The views of a scene show one set of named points, each view turned or mirrored, and shifted as a whole, with a little noise and some points left out.
In the rows, 128 means zero.

Scene 1
View 1
J75: [117 145 149 138 150 144 108 119 133  90 134 156 131 115 139 143 134 137
 107 137 140 123 105 150  80  96 135 101  89 166 128]
J280: [205  88  43 152 147 143  85  76  43 128 140 197 120 106 156 140 140 155
  71 180 157  76 153  95  90  89 111 199  82 192 187]
J285: [147 123 104 137 138 155 119  97  84 104 108 180 128 102 145 155 138 154
  88 150 132 100 115 121  96 109 126 121  77 195 151]
J16: [128 137 130 152 134 153 103 107 125  74 124 165 147 117 149 162 129 150
 104 139 143 101 125 149  98 106 132 135  95 164 137]
J335: [146 125 118 146 143 144  95 100 104  98 129 176 132 110 150 148 134 152
  92 153 151 102 125 131  89 102 129 136  92 176 152]
J517: [119 141 126 121 141 164 150 111  98 105  96 165 123  97 132 150 141 138
  98 130 102 120  84 132  95 108 130  71  62 199 123]
J102: [137 129 144 144 155 127  75 110 121 103 148 173 127 114 151 137 134 154
  92 159 173 117 125 135  74  98 137 128 103 166 155]
J174: [147 124 153 143 169 106  46 111 122 117 172 176 116 117 154 121 135 152
  87 174 199 126 129 129  55  90 138 133 117 163 170]
J243: [100 163 165 156 159 147  97 141 195  56 182 109 139 143 129 132 126 101
 142 112 135 136 111 196  69  67 130 125 100 113  92]
J913: [143 128 114 136 154 145 107 107 102 108 138 164 120 110 140 135 138 136
  97 149 138 114 112 130  80  91 125 121  82 177 141]
J804: [121 145 161 141 170 124  75 128 152  99 177 142 118 127 138 119 133 123
 113 145 162 140 111 157  56  77 135 114 101 144 128]
J638: [147 125 133 136 163 125  79 108 105 120 152 173 113 111 145 125 139 147
  88 162 166 122 118 123  65  91 133 121  94 176 156]
J83: [126 140 151 123 174 125  95 124 123 124 159 153 101 111 132 110 141 125
 100 149 149 147  92 135  53  82 134  84  86 172 135]
J542: [119 143 126 119 152 158 144 117 106 111 117 153 113 102 124 134 142 125
 104 130 103 131  81 135  84  95 128  71  62 190 117]
J119: [135 131 131 122 158 138 111 110  95 124 126 174 109 100 138 129 143 143
  89 153 138 128  96 120  73 100 133  86  78 194 146]
J645: [133 139 136 152 164 134  80 122 148  90 177 138 126 132 139 124 132 119
 116 141 155 126 123 158  66  71 127 143  99 139 128]
J467: [126 136 148 136 150 138  97 113 118 100 131 169 126 109 145 142 135 149
  96 148 152 121 109 138  79 103 137 103  92 176 143]
View 2
J119: [162 129 106 156 117 144 109 111 163 158 146 113 147 135 168 135 104 168
 113  98 140 145 140 163 145 119 132 134 130  80 142]
J16: [132 112  99 144 119 146 102  91 125 105 153 157 141 119 129 132  87 163
 120 103 166 156 136 146 113 134  95 109 110 106 143]
J174: [135 133 130 162  66  90 108 110 163 114 142 124 137 134 156 122 122 107
  68 130 173 154 120 130 149 142 119 137 140  97 108]
J243: [ 99  82  94 103 147 134 107 102 102 127 206 129 109 159 105 122 158 108
 113 138 160 124 130  76  65 120  99 122  70 138 150]
J804: [125 111 113 133 110 114 108 112 141 136 174 114 124 152 140 122 146 110
  91 134 158 136 129 106 111 125 119 136 108 112 131]
J645: [109 110 108 132 109 110 109  95 131 116 164 134 127 137 126 122 142 117
  94 126 166 146 118 115 105 131 117 138  94 111 122]
J517: [167 116  88 145 150 181 106 107 144 165 158 122 147 133 159 143  88 199
 143  84 130 140 154 169 125 109 122 118 117  85 168]
J83: [152 120 111 145 117 132 110 120 161 168 166  96 134 154 165 130 134 137
 100 119 140 134 139 132 134 116 134 140 126  92 140]
J102: [139 125 115 155  90 118 107 103 149 115 146 135 139 128 147 128 105 135
  92 116 168 156 128 139 136 137 109 125 130  99 124]
J542: [160 114  88 138 153 171 109 108 145 175 166 111 143 143 157 139 110 185
 137  91 127 134 149 158 120 105 134 130 107  86 163]
J280: [120 153 104 178  78  93 116  55 161  91  78 166 171  76 147 132  86 191
  98  66 169 189  92 221 165 148 152 163 109  51  81]
J75: [144 111 101 140 126 149 105 108 138 138 169 129 134 140 142 131 110 151
 117 113 153 140 142 132 115 122 107 116 115 106 150]
J467: [147 120 108 151 109 138 106 107 145 128 155 132 140 132 148 131 101 149
 107 110 158 148 138 142 128 129 109 119 125  99 141]
J335: [140 126 106 156 103 129 108  93 146 115 138 144 146 118 146 131  92 159
 106 100 162 159 129 160 134 134 114 127 122  90 129]
J638: [143 131 116 158  90 112 109 105 159 132 139 122 143 131 158 128 115 141
  91 111 158 152 126 151 144 132 128 141 129  86 119]
J913: [139 123 101 149 117 133 110  94 147 135 143 130 146 124 148 133 109 165
 112  96 150 151 128 161 130 125 131 138 110  84 130]
View 3
J119: [ 90 103 137 126 156 127 120 121 127 107 135 133 172  68 103  99 142 132
 118 165 128 112 142 165 160 131 147 110  76 163 123]
J335: [ 94 103 135 138 155 118 128 112 135 106 148 129 150  72 103 108 123 139
  88 178 112 128 126 176 143 120 153 123 107 137 141]
J638: [ 75 107 136 131 144 127 123 117 121 110 138 116 149  79 118  97 107 129
 116 166 114 122 140 185 157 122 158 108 101 150 142]
J285: [112  92 141 157 164 115 124 113 148  97 158 147 176  55  86 111 148 147
  88 174 116 125 121 166 136 121 157 126  85 133 133]
J102: [ 77 108 130 118 150 121 131 113 121 109 138 114 136  83 120 103 111 132
  95 179 113 129 132 183 156 118 149 122 119 145 143]
J83: [ 72 125 137 101 152 138 127 123 115 130 117 124 154  92 106 101 129 116
 124 162 131 103 154 162 163 143 136  93  77 180 120]
J517: [120 108 142 125 181 121 128 119 148 117 135 163 188  63  65 116 184 141
  89 174 138 106 133 138 141 144 130 117  55 165 105]
J913: [ 94 115 141 142 158 128 128 116 137 118 143 138 156  74  91 112 126 132
  96 168 114 116 134 171 138 131 154 107  86 147 135]
J804: [ 62 145 132  85 154 137 143 117 113 146 115 114 112 115 108 113 100 112
  93 175 117 113 147 174 152 140 131  97 114 167 135]
J467: [ 90 110 130 109 162 121 133 115 127 112 133 127 152  80 104 107 138 134
  93 179 125 121 133 167 154 127 138 123 101 154 128]
J16: [103 113 131 118 170 112 143 109 142 116 146 137 136  81  89 122 135 143
  56 193 113 130 115 168 132 122 137 135 121 133 139]
J174: [ 55 107 127 116 132 127 126 114 107 105 133  93 127  89 145  89  83 123
 119 171 110 130 141 200 170 114 157 114 127 148 152]
J645: [ 71 147 136 107 156 134 146 115 124 147 128 119 106 112  98 123  89 117
  74 176 104 117 138 179 134 136 142  97 121 150 148]
J280: [102  78 153 234 132 118 108 110 152  79 191 132 167  41 107 103  82 150
 105 156  75 141 116 212 121  99 213 110  99  94 176]
J542: [109 124 145 120 176 131 129 122 141 131 128 159 176  75  66 118 169 129
  97 167 135  99 143 141 139 151 130 100  53 172 107]
J75: [ 91 125 132  98 170 124 140 116 132 128 128 135 142  91  91 115 140 129
  79 181 127 114 134 157 145 137 127 119 100 159 123]
View 4
J804: [104 194 133  86 118  90 116 150 134 177 131 161 142 165  39 145  78  95
 119  71 116  87 124 148 145 122 184 148 142 134 141]
J174: [ 70 186 126 120 118  74 120 128 152 136 105 196 174 132  46 157  90  94
 106  84 102  83 111 127 162 107 152 121 125 146 135]
J102: [ 94 166 140 122 105  89 111 127 142 142 123 172 163 140  65 143  90  98
 116 107 108  91 102 138 144 122 164 125 121 144 129]
J645: [116 180 148  87 108  89 112 144 142 188 158 167 156 169  39 147  91 105
 117  82 116  97 130 135 141 113 178 139 130 133 143]
J517: [125 148 140 108  78 151  96 139  96 136 116 104 120 164 101  94  84  94
 143 155 128 100  93 171 123 142 183 108 134 107 103]
J638: [ 83 173 130 113 102 103 113 131 137 135 111 171 163 143  59 136  93  97
 116 110 112  88 110 134 154 110 153 107 125 127 123]
J280: [ 85 131 157 141  61 117 106  99 163 118 147 196 215 130  70 128 144 127
 105 172 109 109 112  92 159  68 103  36  82 110 109]
J119: [ 93 168 125 110  92 131 108 137 111 124  98 139 140 149  79 113  88  92
 131 129 121  90 103 152 147 122 162 101 134 111 110]
J285: [110 137 150 131  75 129  98 120 125 129 129 144 158 146  94 113 104 106
 126 159 117 103  92 143 131 122 158  90 110 121 107]
J75: [119 164 143 105 100 111 105 140 121 159 130 138 134 161  74 127  80  95
 128 111 117  94 104 160 128 138 188 138 134 133 126]
J913: [107 161 142 108  88 121 106 133 127 146 131 149 153 157  70 121  99 103
 125 129 120  98 111 141 141 115 161 102 122 115 118]
J467: [104 163 138 119 100 107 107 131 126 142 118 149 145 149  77 130  83  95
 123 116 114  93  97 152 135 134 175 127 128 135 122]
J335: [103 152 147 125  90 106 105 123 138 140 131 162 164 144  77 131 100 105
 120 131 111  99 100 138 138 120 161 110 115 135 120]
J243: [149 186 158  65 118  85 109 160 133 229 185 141 125 196  36 147  73 103
 125  60 121  99 136 161 118 142 221 186 148 141 156]
J16: [126 141 162 126  89 100  98 125 137 160 155 151 155 153  84 133  95 107
 121 130 111 105  96 147 118 137 182 132 112 148 125]
J542: [121 163 133  92  83 150 101 150  95 148 118 108 119 173  84  97  83  94
 142 136 132  98 107 169 131 134 182 111 143 100 109]
View 5
J285: [ 84 109 161 201 101 104 157 120 142 110 114  99 107 140 113 110 108 140
 137  98 105 152 107 108 107 120 165 107  76 122 118]
J243: [ 91  93  41 198  52 209 179 139 117  96  72 142 197 156 127  82 108 120
 174 171  93 102 142 113  83 152  81 117 121  88 128]
J913: [ 97 107 120 195 106 135 157 118 136 100 100 113 133 143 110 118 105 124
 142 114 117 148 127 116 111 121 150 108  83 103 108]
J119: [ 99 117 142 184 136 126 159 124 139 100 117 101 139 143 104 138 112 133
 144 112 114 131 116 126 108  98 159  96  77 100 111]
J517: [ 72 110 151 184 117 120 180 154 140 124 124  68 141 149 116 110 124 140
 145  98  90 103 102 113  80  97 150  90  82 109 119]
J83: [110 115 108 178 140 157 161 126 133  88 105 117 170 144 103 148 113 123
 153 136 119 119 131 135 109  97 141  96  86  83 109]
J174: [136 116 122 200 117 150 131  80 131  59  93 172 139 132 101 157  93 132
 154 158 135 169 135 139 140 128 146 120  87  98 122]
J638: [116 113 128 194 120 135 145 100 136  82 100 136 133 137 104 143 101 128
 144 130 127 158 129 129 127 118 155 112  81 101 112]
J335: [ 99 110 142 204  96 124 149 106 136  93 103 126 119 140 113 117 102 138
 145 122 113 157 117 116 116 130 152 114  83 116 123]
J16: [ 86 105 137 211  67 134 157 119 133 100 101 126 125 141 123  93 104 146
 153 132  95 141 109 107 101 142 132 118  94 124 138]
J804: [116 108  80 191 102 181 157 114 126  79  87 148 175 145 110 129 103 122
 162 160 116 128 139 130 111 129 118 112 101  85 119]
J75: [ 93 109 120 193  96 151 167 131 129  99 105 119 155 146 117 113 111 140
 160 137  98 118 116 120  95 121 128 106  95 104 130]
J467: [102 113 138 195 107 139 158 118 133  91 110 125 142 141 113 125 109 143
 155 135 106 131 113 126 106 118 142 107  88 107 131]
J280: [103 104 153 218  93  77 123  75 151 100  92 123  52 131 106 117  84 113
 107  68 147 236 134  97 149 144 199 126  59 129  85]
J645: [107 101  73 201  80 172 156 112 126  87  78 145 158 146 115 110  99 116
 155 147 119 146 144 117 113 143 119 119 100  93 112]
J102: [114 113 132 202  99 140 145  99 132  80  99 148 135 137 110 132 100 139
 153 144 118 155 121 127 122 130 143 117  89 107 128]
J542: [ 76 109 125 179 123 135 182 153 138 121 116  72 156 152 113 114 123 127
 145 102  97 102 117 115  83  95 146  89  84  96 109]

Which points are out of place in each view (at most two, in the order of its rows)? Write none if all are in place.
view 1 => J335, J83
view 2 => J645, J467
view 3 => J119
view 4 => none
view 5 => J913

Scene 2
View 1
J508: [ 92  96 181 215 156  94 162 170 114 126 114 108 109  98 117 106  27 119
 109 127 122  67 164 117 168 141 201  96 185  98 104]
J974: [ 91 104 188 200 152  94 155 177 127 137  93  90 122  88 101 102  76 120
 116 154 128  99 144 129 207 133 194 126 127 116 117]
J50: [118 122 163 202 163 107 135 162 125 129 123 113 138 120 117 110  84 117
 140 133 129 128 141 122 170 152 185 113 129 113 120]
J373: [140 147  97 155 197 169 170 169 137 111 170 116 131  68  99  79 115 108
 153 140 128 120 104 119 169 152 181  96 115 152 122]
J703: [138 117 143 190 162 120 154 130 117 115 124 112 135 100 128 117  86 111
 158 131 147  92 153 119 174 121 188  92 164  94 123]
J387: [148 143 117 160 178 150 152 147 135 118 137 104 151  82 105 101 145 109
 170 153 144 139 114 127 198 132 177 115  95 135 135]
J767: [148 137 122 178 180 142 147 144 126 115 150 121 143 105 122 106 110 110
 166 131 137 127 130 118 161 145 178  96 130 119 125]
J632: [133 138  98 144 191 174 189 166 139 109 155 100 120  35  90  78 120 108
 147 156 137  90 104 122 200 127 188  99 119 150 126]
J205: [153 145 117 172 182 146 140 145 131 118 150 120 152 109 119 105 132 110
 174 135 139 150 119 122 169 148 174 105 106 129 132]
J811: [163 139 161 209 155  96  88 120 118 132 114 126 183 179 145 144 140 115
 194 125 147 194 150 127 158 148 164 119  98  92 138]
J987: [116 120 152 183 167 121 160 161 127 125 121 102 129  84 107 101  91 114
 137 145 135 103 135 124 191 133 189 111 133 119 122]
J908: [180 134 145 235 168  92  83 105  99 117 156 165 175 227 184 155  71 111
 199  73 137 172 182 107  74 174 166  69 178  63 118]
J237: [141 137 104 138 180 169 188 145 138 111 134  86 129  26  90  86 146 105
 160 171 150  90 106 130 228 105 187 110 111 142 138]
J630: [166 147 137 219 178 111  87 139 115 124 167 160 172 208 158 133  89 115
 185  85 125 196 150 112  87 193 164  86 132  98 119]
J583: [140 117 197 221 135  68  94 117 115 139  77 108 172 166 143 151 120 117
 176 137 152 165 168 133 188 128 173 131 112  74 137]
J980: [155 149 161 202 162 104  82 142 130 143 119 125 187 179 133 132 156 117
 189 132 138 226 131 132 163 169 160 134  58 116 140]
J766: [139 143 155 204 171 110  98 162 130 136 138 132 168 170 129 119 118 117
 166 122 125 201 129 125 145 180 167 122  83 123 129]
J948: [147 148 106 149 185 163 163 153 141 117 145 103 143  65  99  92 148 109
 168 156 142 133 103 128 201 132 179 113  91 146 137]
J72: [162 160 105 178 195 153 122 158 132 119 179 142 163 143 125 104 128 110
 180 116 125 187 112 118 127 183 167  97  93 141 125]
J925: [186 169  90 153 192 166 125 133 140 116 164 126 177 119 120 109 183 106
 208 138 148 197 101 125 167 153 160 112  64 143 145]
J336: [107 118 185 219 160  92 119 174 123 139 118 118 141 145 120 112  71 120
 130 126 118 146 144 123 159 168 184 119 120 113 115]
J204: [142 146 141 189 178 125 116 164 133 132 142 124 160 140 118 109 126 114
 164 131 128 184 119 125 158 172 171 120  83 132 129]
View 2
J767: [105 107 118 120 120 144 140 144 109 119 119 128 120 144 126 158 121 157
 123 114 149 110  96 139 121 136 129  94 169 108 148]
J204: [ 95  90 106 122 144 123 125 133 139 131 127 116 145 162 131 170 150 140
 131 102 172 105 152 143 128 109 166  72 183 114 131]
J373: [ 96  98 121 118 133 146 139 184 125 111 114 106 123 122 129 170 109 152
 155 122 159 114  77 126 116 172 133  77 213  60 136]
J811: [105  91  92 117 143 142 130  75 115 155 137 132 135 189 132 151 156 162
  97  92 159 104 174 157 139  57 157  81 139 148 132]
J630: [ 84  57 141 141 145 122 161  81 126 149 120 142 151 190 150 206 203 137
  81 102 172 112 123 159  89  85 138 106 132 179 118]
J974: [128 166 108 117  79  90 100 177 113  75 115 135 124 126 100 120 100 139
 128 116 128  99 143 134 156 145 158  97 163 132 200]
J632: [108 121 112 111 119 156 131 198 113 101 115 105 109 111 118 146  77 163
 164 127 147 113  71 121 131 184 128  75 216  41 153]
J703: [121 134 119 120  97 143 138 138  89 107 117 143 106 140 116 134 105 168
 109 121 129 107  91 140 130 135 114 109 144 127 172]
J336: [109 126 123 129 101  83 114 143 127  95 118 137 144 152 115 156 150 125
 108 109 150 101 151 145 130 120 165 102 149 165 174]
J925: [ 87  60  89 108 182 182 140 116 133 168 136  95 131 165 146 174 133 172
 151  99 181 114 132 138 126 102 152  48 208  53  93]
J387: [106 105  96 108 141 159 127 154 120 129 128 104 119 138 125 147 101 166
 153 110 159 109 116 131 138 137 145  64 205  60 134]
J948: [105 107  95 105 140 162 125 166 121 126 125 100 117 131 126 146  92 166
 161 112 158 110 110 127 140 146 142  61 214  47 134]
J508: [126 164 140 133  58  85 125 173  96  65 104 157 118 123 101 137 114 135
 100 129 119 103  94 139 125 164 125 132 132 167 210]
J583: [125 132  86 113 113 126 112  79 103 132 136 145 127 181 112 118 136 162
  91  93 138  98 192 156 161  57 161  91 119 168 166]
J908: [ 95  66 147 145 130 136 177  48  96 156 120 166 137 200 149 193 203 151
  48 105 154 112 106 170  85  68 109 131  87 214 129]
J237: [120 132  90  99 121 174 121 186 103 111 123 103  99 114 111 122  57 180
 169 121 140 110  88 120 151 168 129  66 216  26 153]
J766: [ 92  84 111 125 144 110 126 113 140 136 126 122 152 175 134 176 169 133
 115  97 175 107 168 148 124  90 172  78 167 139 132]
J205: [100  93 108 118 141 152 137 138 120 133 124 115 127 149 131 161 124 160
 135 109 160 110 115 139 126 126 140  76 185  88 130]
View 3
J373: [108 206 145 134 127 119 155 125 118  71 136 111 116 115 114 160 142 143
 118 137 102 125 205 117 152 148  98 111  90 127 146]
J980: [144 131 176 125 196 177  65  95 193  87 112 109 175  75 136 123 105  69
 162  79 157 121 133 102 114 118 145  88 110 111 165]
J50: [143 129 127 136 174 116 111 139 139 105  92 103 117  90  87 159 141 138
 140 108 117 125 153  95 138 155 106  88 129 126 192]
J948: [ 99 195 164 134 134 117 162 111 125  85 143 104 118 117 135 151 126  92
 111 119 119 124 177 119 160 156 107 106  81 134 151]
J766: [151 136 157 129 189 167  69 112 179  78 107 115 163  77 116 139 120 120
 162  98 138 121 157  98 113 119 131  90 121 115 166]
J974: [140 122 133 145 188  86 141 150 113 113  94  95  81  98  87 179 137 134
 119 108 107 128 126  86 153 176  81  65 134 158 221]
J908: [167  90  70 104 153 168  26 138 205 128  46 104 193  60  43 111 164 144
 208  87 152 111 191 105 101 124 177 153 140  43 152]
J987: [129 139 126 138 164  94 140 142 121 114  99  97  97 102  89 166 144 130
 124 112 111 124 150  98 155 170  97  89 119 136 196]
J811: [144 113 143 119 180 158  70 109 190 118  91  98 169  75 107 119 123  70
 166  74 159 118 136 104 122 134 155 107 117  93 169]
J703: [126 131  98 127 141  94 138 146 129 133  84  90 110 102  67 151 157 121
 135 107 119 121 166 106 156 174 119 120 117 107 180]
J72: [129 182 153 123 147 169  89 110 168  60 124 121 168  93 120 136 132 135
 157 119 129 120 203 114 120 117 132 119 101 100 132]
J632: [ 95 206 142 138 119  92 186 131  99  84 138 103  90 128 114 168 145 128
 100 136  98 126 195 118 172 169  87 108  84 139 155]
J204: [137 156 162 131 173 155  93 111 163  76 119 113 152  89 122 145 120 115
 148 105 133 122 162 103 124 128 120  92 108 121 161]
J508: [149 107  83 140 171  74 127 175 110 127  63  94  82  94  44 182 167 184
 135 117  99 126 156  86 150 179  86  90 149 132 217]
J387: [106 180 158 132 142 121 151 113 133  92 133 103 123 111 128 146 127  88
 120 111 125 124 166 115 156 156 113 105  87 127 158]
J583: [151  81 132 125 199 130  83 122 176 144  73  86 142  72  92 131 123  59
 158  65 156 120 102  91 134 159 143  90 129 111 205]
J767: [123 159 121 130 141 119 127 131 139 103 105 103 127 101  92 149 149 129
 137 115 120 122 181 110 146 153 118 117 107 109 160]
J630: [162 116 108 114 167 178  33 126 198  94  74 114 188  65  75 123 148 152
 194 100 143 115 190 103  99 112 158 129 133  68 150]
View 4
J987: [127 166 112 138 139 104 172 142 120 106  95 130 112 101 173 109  94 110
 138 140 142 108 172 138 160 154 135 105 129 163 186]
J630: [173 134 157 111 105  93 117 132 147  90 134  70 122 132 126 154  55 179
 141 201  76 141 140  90 100 154  92 177 187  58 140]
J336: [150 142 127 133 122  72 156 144 135 106 120  95 130 106 169 111  95 158
 153 187 118 102 152 120 150 163 138 103 160 140 166]
J204: [163 149 105 106  77 123 156 150 113 108 131  94 105 126 136 138  76 134
 140 178 129 148 120 112 131 166 126 121 164 118 126]
J50: [141 154 121 134 129  94 160 142 130 104 108 112 119 106 164 114  90 134
 144 162 127 110 160 126 150 156 131 111 146 145 175]
J387: [137 175  85 115  99 158 173 147 102 110 102 133  86 122 141 132  78  81
 125 125 156 154 143 132 141 155 122 119 126 147 151]
J948: [128 176  82 109  93 168 178 152  89 115 104 138  79 121 148 142  78  67
 118 119 167 159 147 136 142 157 126 119 127 155 154]
J974: [130 161 105 148 142  82 180 145 125 112  95 128 125  92 183  88 110 124
 150 152 147  89 168 141 176 161 152  76 127 184 189]
J908: [178 139 173 128 146  73 104 114 177  71 111  73 133 127 112 135  44 195
 148 194  44 128 156  87  95 138  64 201 174  30 164]
J925: [161 169  78  91  58 183 158 150  98 106 118 112  73 144 106 158  55  87
 120 140 142 192 109 111 116 158 100 147 142 102 109]
J583: [190 162  81 151 129  75 157 125 173  81  88 103 133 112 108  56  80 163
 172 170  95 113 111 110 161 154  96 103 118 106 143]
J237: [112 189  77 122 116 176 190 148  86 115  80 164  77 112 160 130  83  41
 113  88 182 150 171 150 154 148 130 111 104 181 178]
J72: [150 150 126  94  75 147 145 151 102 109 137  94  93 135 138 176  62 121
 123 169 126 166 136 109 109 160 116 156 174 102 131]
J632: [100 176 107 114 116 167 181 154  80 121  97 154  79 111 178 156  85  53
 106 104 177 144 188 149 144 152 138 124 128 179 186]
J767: [133 162 123 122 125 127 155 140 118 104 102 122 102 116 154 139  75 109
 128 139 130 134 169 125 133 149 114 140 143 128 173]
J703: [128 169 124 144 160 108 157 129 136  94  81 135 112 104 157 111  79 114
 133 129 120 113 186 131 144 140 106 138 124 133 199]
J811: [192 157  90 127 102 105 145 132 154  85 107  92 115 129  98  98  65 156
 157 176  95 143 104 101 133 156  90 132 140  83 124]
J205: [144 163 105 111 100 146 160 144 109 105 110 118  91 126 140 144  71 102
 125 143 137 153 146 121 131 155 115 136 143 126 152]
J766: [174 143 109 111  81 106 150 147 129 102 135  83 114 126 131 129  77 155
 149 193 115 140 114 105 130 166 120 121 168 107 123]
J980: [195 152  77 110  65 115 153 143 137  96 127  83 111 135 100 108  71 152
 157 189 113 156  82  99 135 167 108 114 150  95  98]
View 5
J980: [121  77  97 119 125  97 135  86 114 154  90 148 172 100  68 101 160 140
 189  53 191  93 157 109 111 123 114 130  83 118 128]
J373: [ 80 144 159 148 144  67  78 125 108 180 156 138 114 141  97 129  93 159
 107 109 134 128  90 128 175 112 162  82 121 166 142]
J387: [ 84 140 131 148 142  89 105 117  93 167 138 148 137 119  89 131  93 145
 143  91 169 111 103 111 186 118 141 102 128 155 131]
J987: [ 59 154 134 173 125  98 128  80 128 158 149 163 115 134 113 137 111 141
 132 158 167 115 112 129 169  72 142 111 104 143 100]
J632: [ 61 170 158 164 144  76  83 127 100 178 169 145 109 136 103 141  68 157
 106 129 147 129  76 118 212 102 165  80 138 174 132]
J72: [116 101 138 116 147  67  84 124 110 176 120 137 132 142  87 115 140 153
 136  60 127 109 129 140 115 133 139 100 101 143 151]
J811: [110  99  92 124 135 108 146  85 108 149  92 162 154 124  93 125 163 122
 191  69 174  80 162 133 106 121  97 141  92 110 112]
J974: [ 47 153 133 187 107 105 145  54 146 150 150 167 122 118 109 127 113 145
 134 185 189 123 111 116 176  48 148 115  90 140  86]
J583: [ 84 119  83 149 122 130 178  57 118 137  99 178 151 115 105 135 158 112
 199 115 199  78 161 129 125  91  93 152  91 104  84]
J205: [ 92 126 131 137 143  84 103 115 101 169 130 149 130 133  94 130 119 144
 141  87 150 107 117 128 153 119 135 105 116 145 133]
J50: [ 74 133 130 160 123  94 130  72 137 157 134 162 121 136 107 125 137 141
 141 146 162 112 129 136 137  76 136 116  88 134 102]
J508: [ 42 164 145 188 119 100 142  53 158 155 158 176  85 162 143 145 135 134
 114 214 143 120 122 163 141  39 140 118  80 133  76]
J703: [ 61 164 127 164 141 107 131  91 110 159 144 173 102 159 131 158 121 122
 140 149 141  99 122 158 157  88 119 122 116 135  96]
J925: [120 104 122 111 153  78  88 144  77 174 113 134 156 116  69 121 111 149
 160  24 157 101 118 110 155 159 130 101 130 150 159]
J630: [127  83 120 110 143  77 116  92 132 163  96 152 122 164 109 118 201 134
 155  74 110  91 175 179  45 120 109 130  66 108 130]
J237: [ 57 178 142 168 146  93  98 130  82 171 164 151 123 124  98 150  51 147
 125 120 171 118  73 102 235 110 153  88 154 173 125]
J766: [113  85 118 126 124  86 122  85 133 160 105 145 150 118  81 102 163 149
 160  83 167 106 150 128 100 106 128 117  75 123 128]
J908: [117  99 106 112 153  96 138  87 123 156  91 175 105 192 136 146 217 107
 169  87  92  69 192 213  28 119  82 152  71  91 108]
J767: [ 81 140 134 148 142  87 109 105 112 168 138 155 115 149 110 139 122 138
 133 115 139 108 120 146 147 104 133 108 110 142 120]
J336: [ 80 115 128 158 114  92 137  57 155 155 126 159 125 128 104 111 157 146
 142 150 168 115 140 135 114  65 138 121  66 124 101]

Which points are out of place in each view (at most two, in the order of its rows)? Write none if all are in place.
view 1 => J767, J987
view 2 => J387
view 3 => J630
view 4 => J204
view 5 => J72
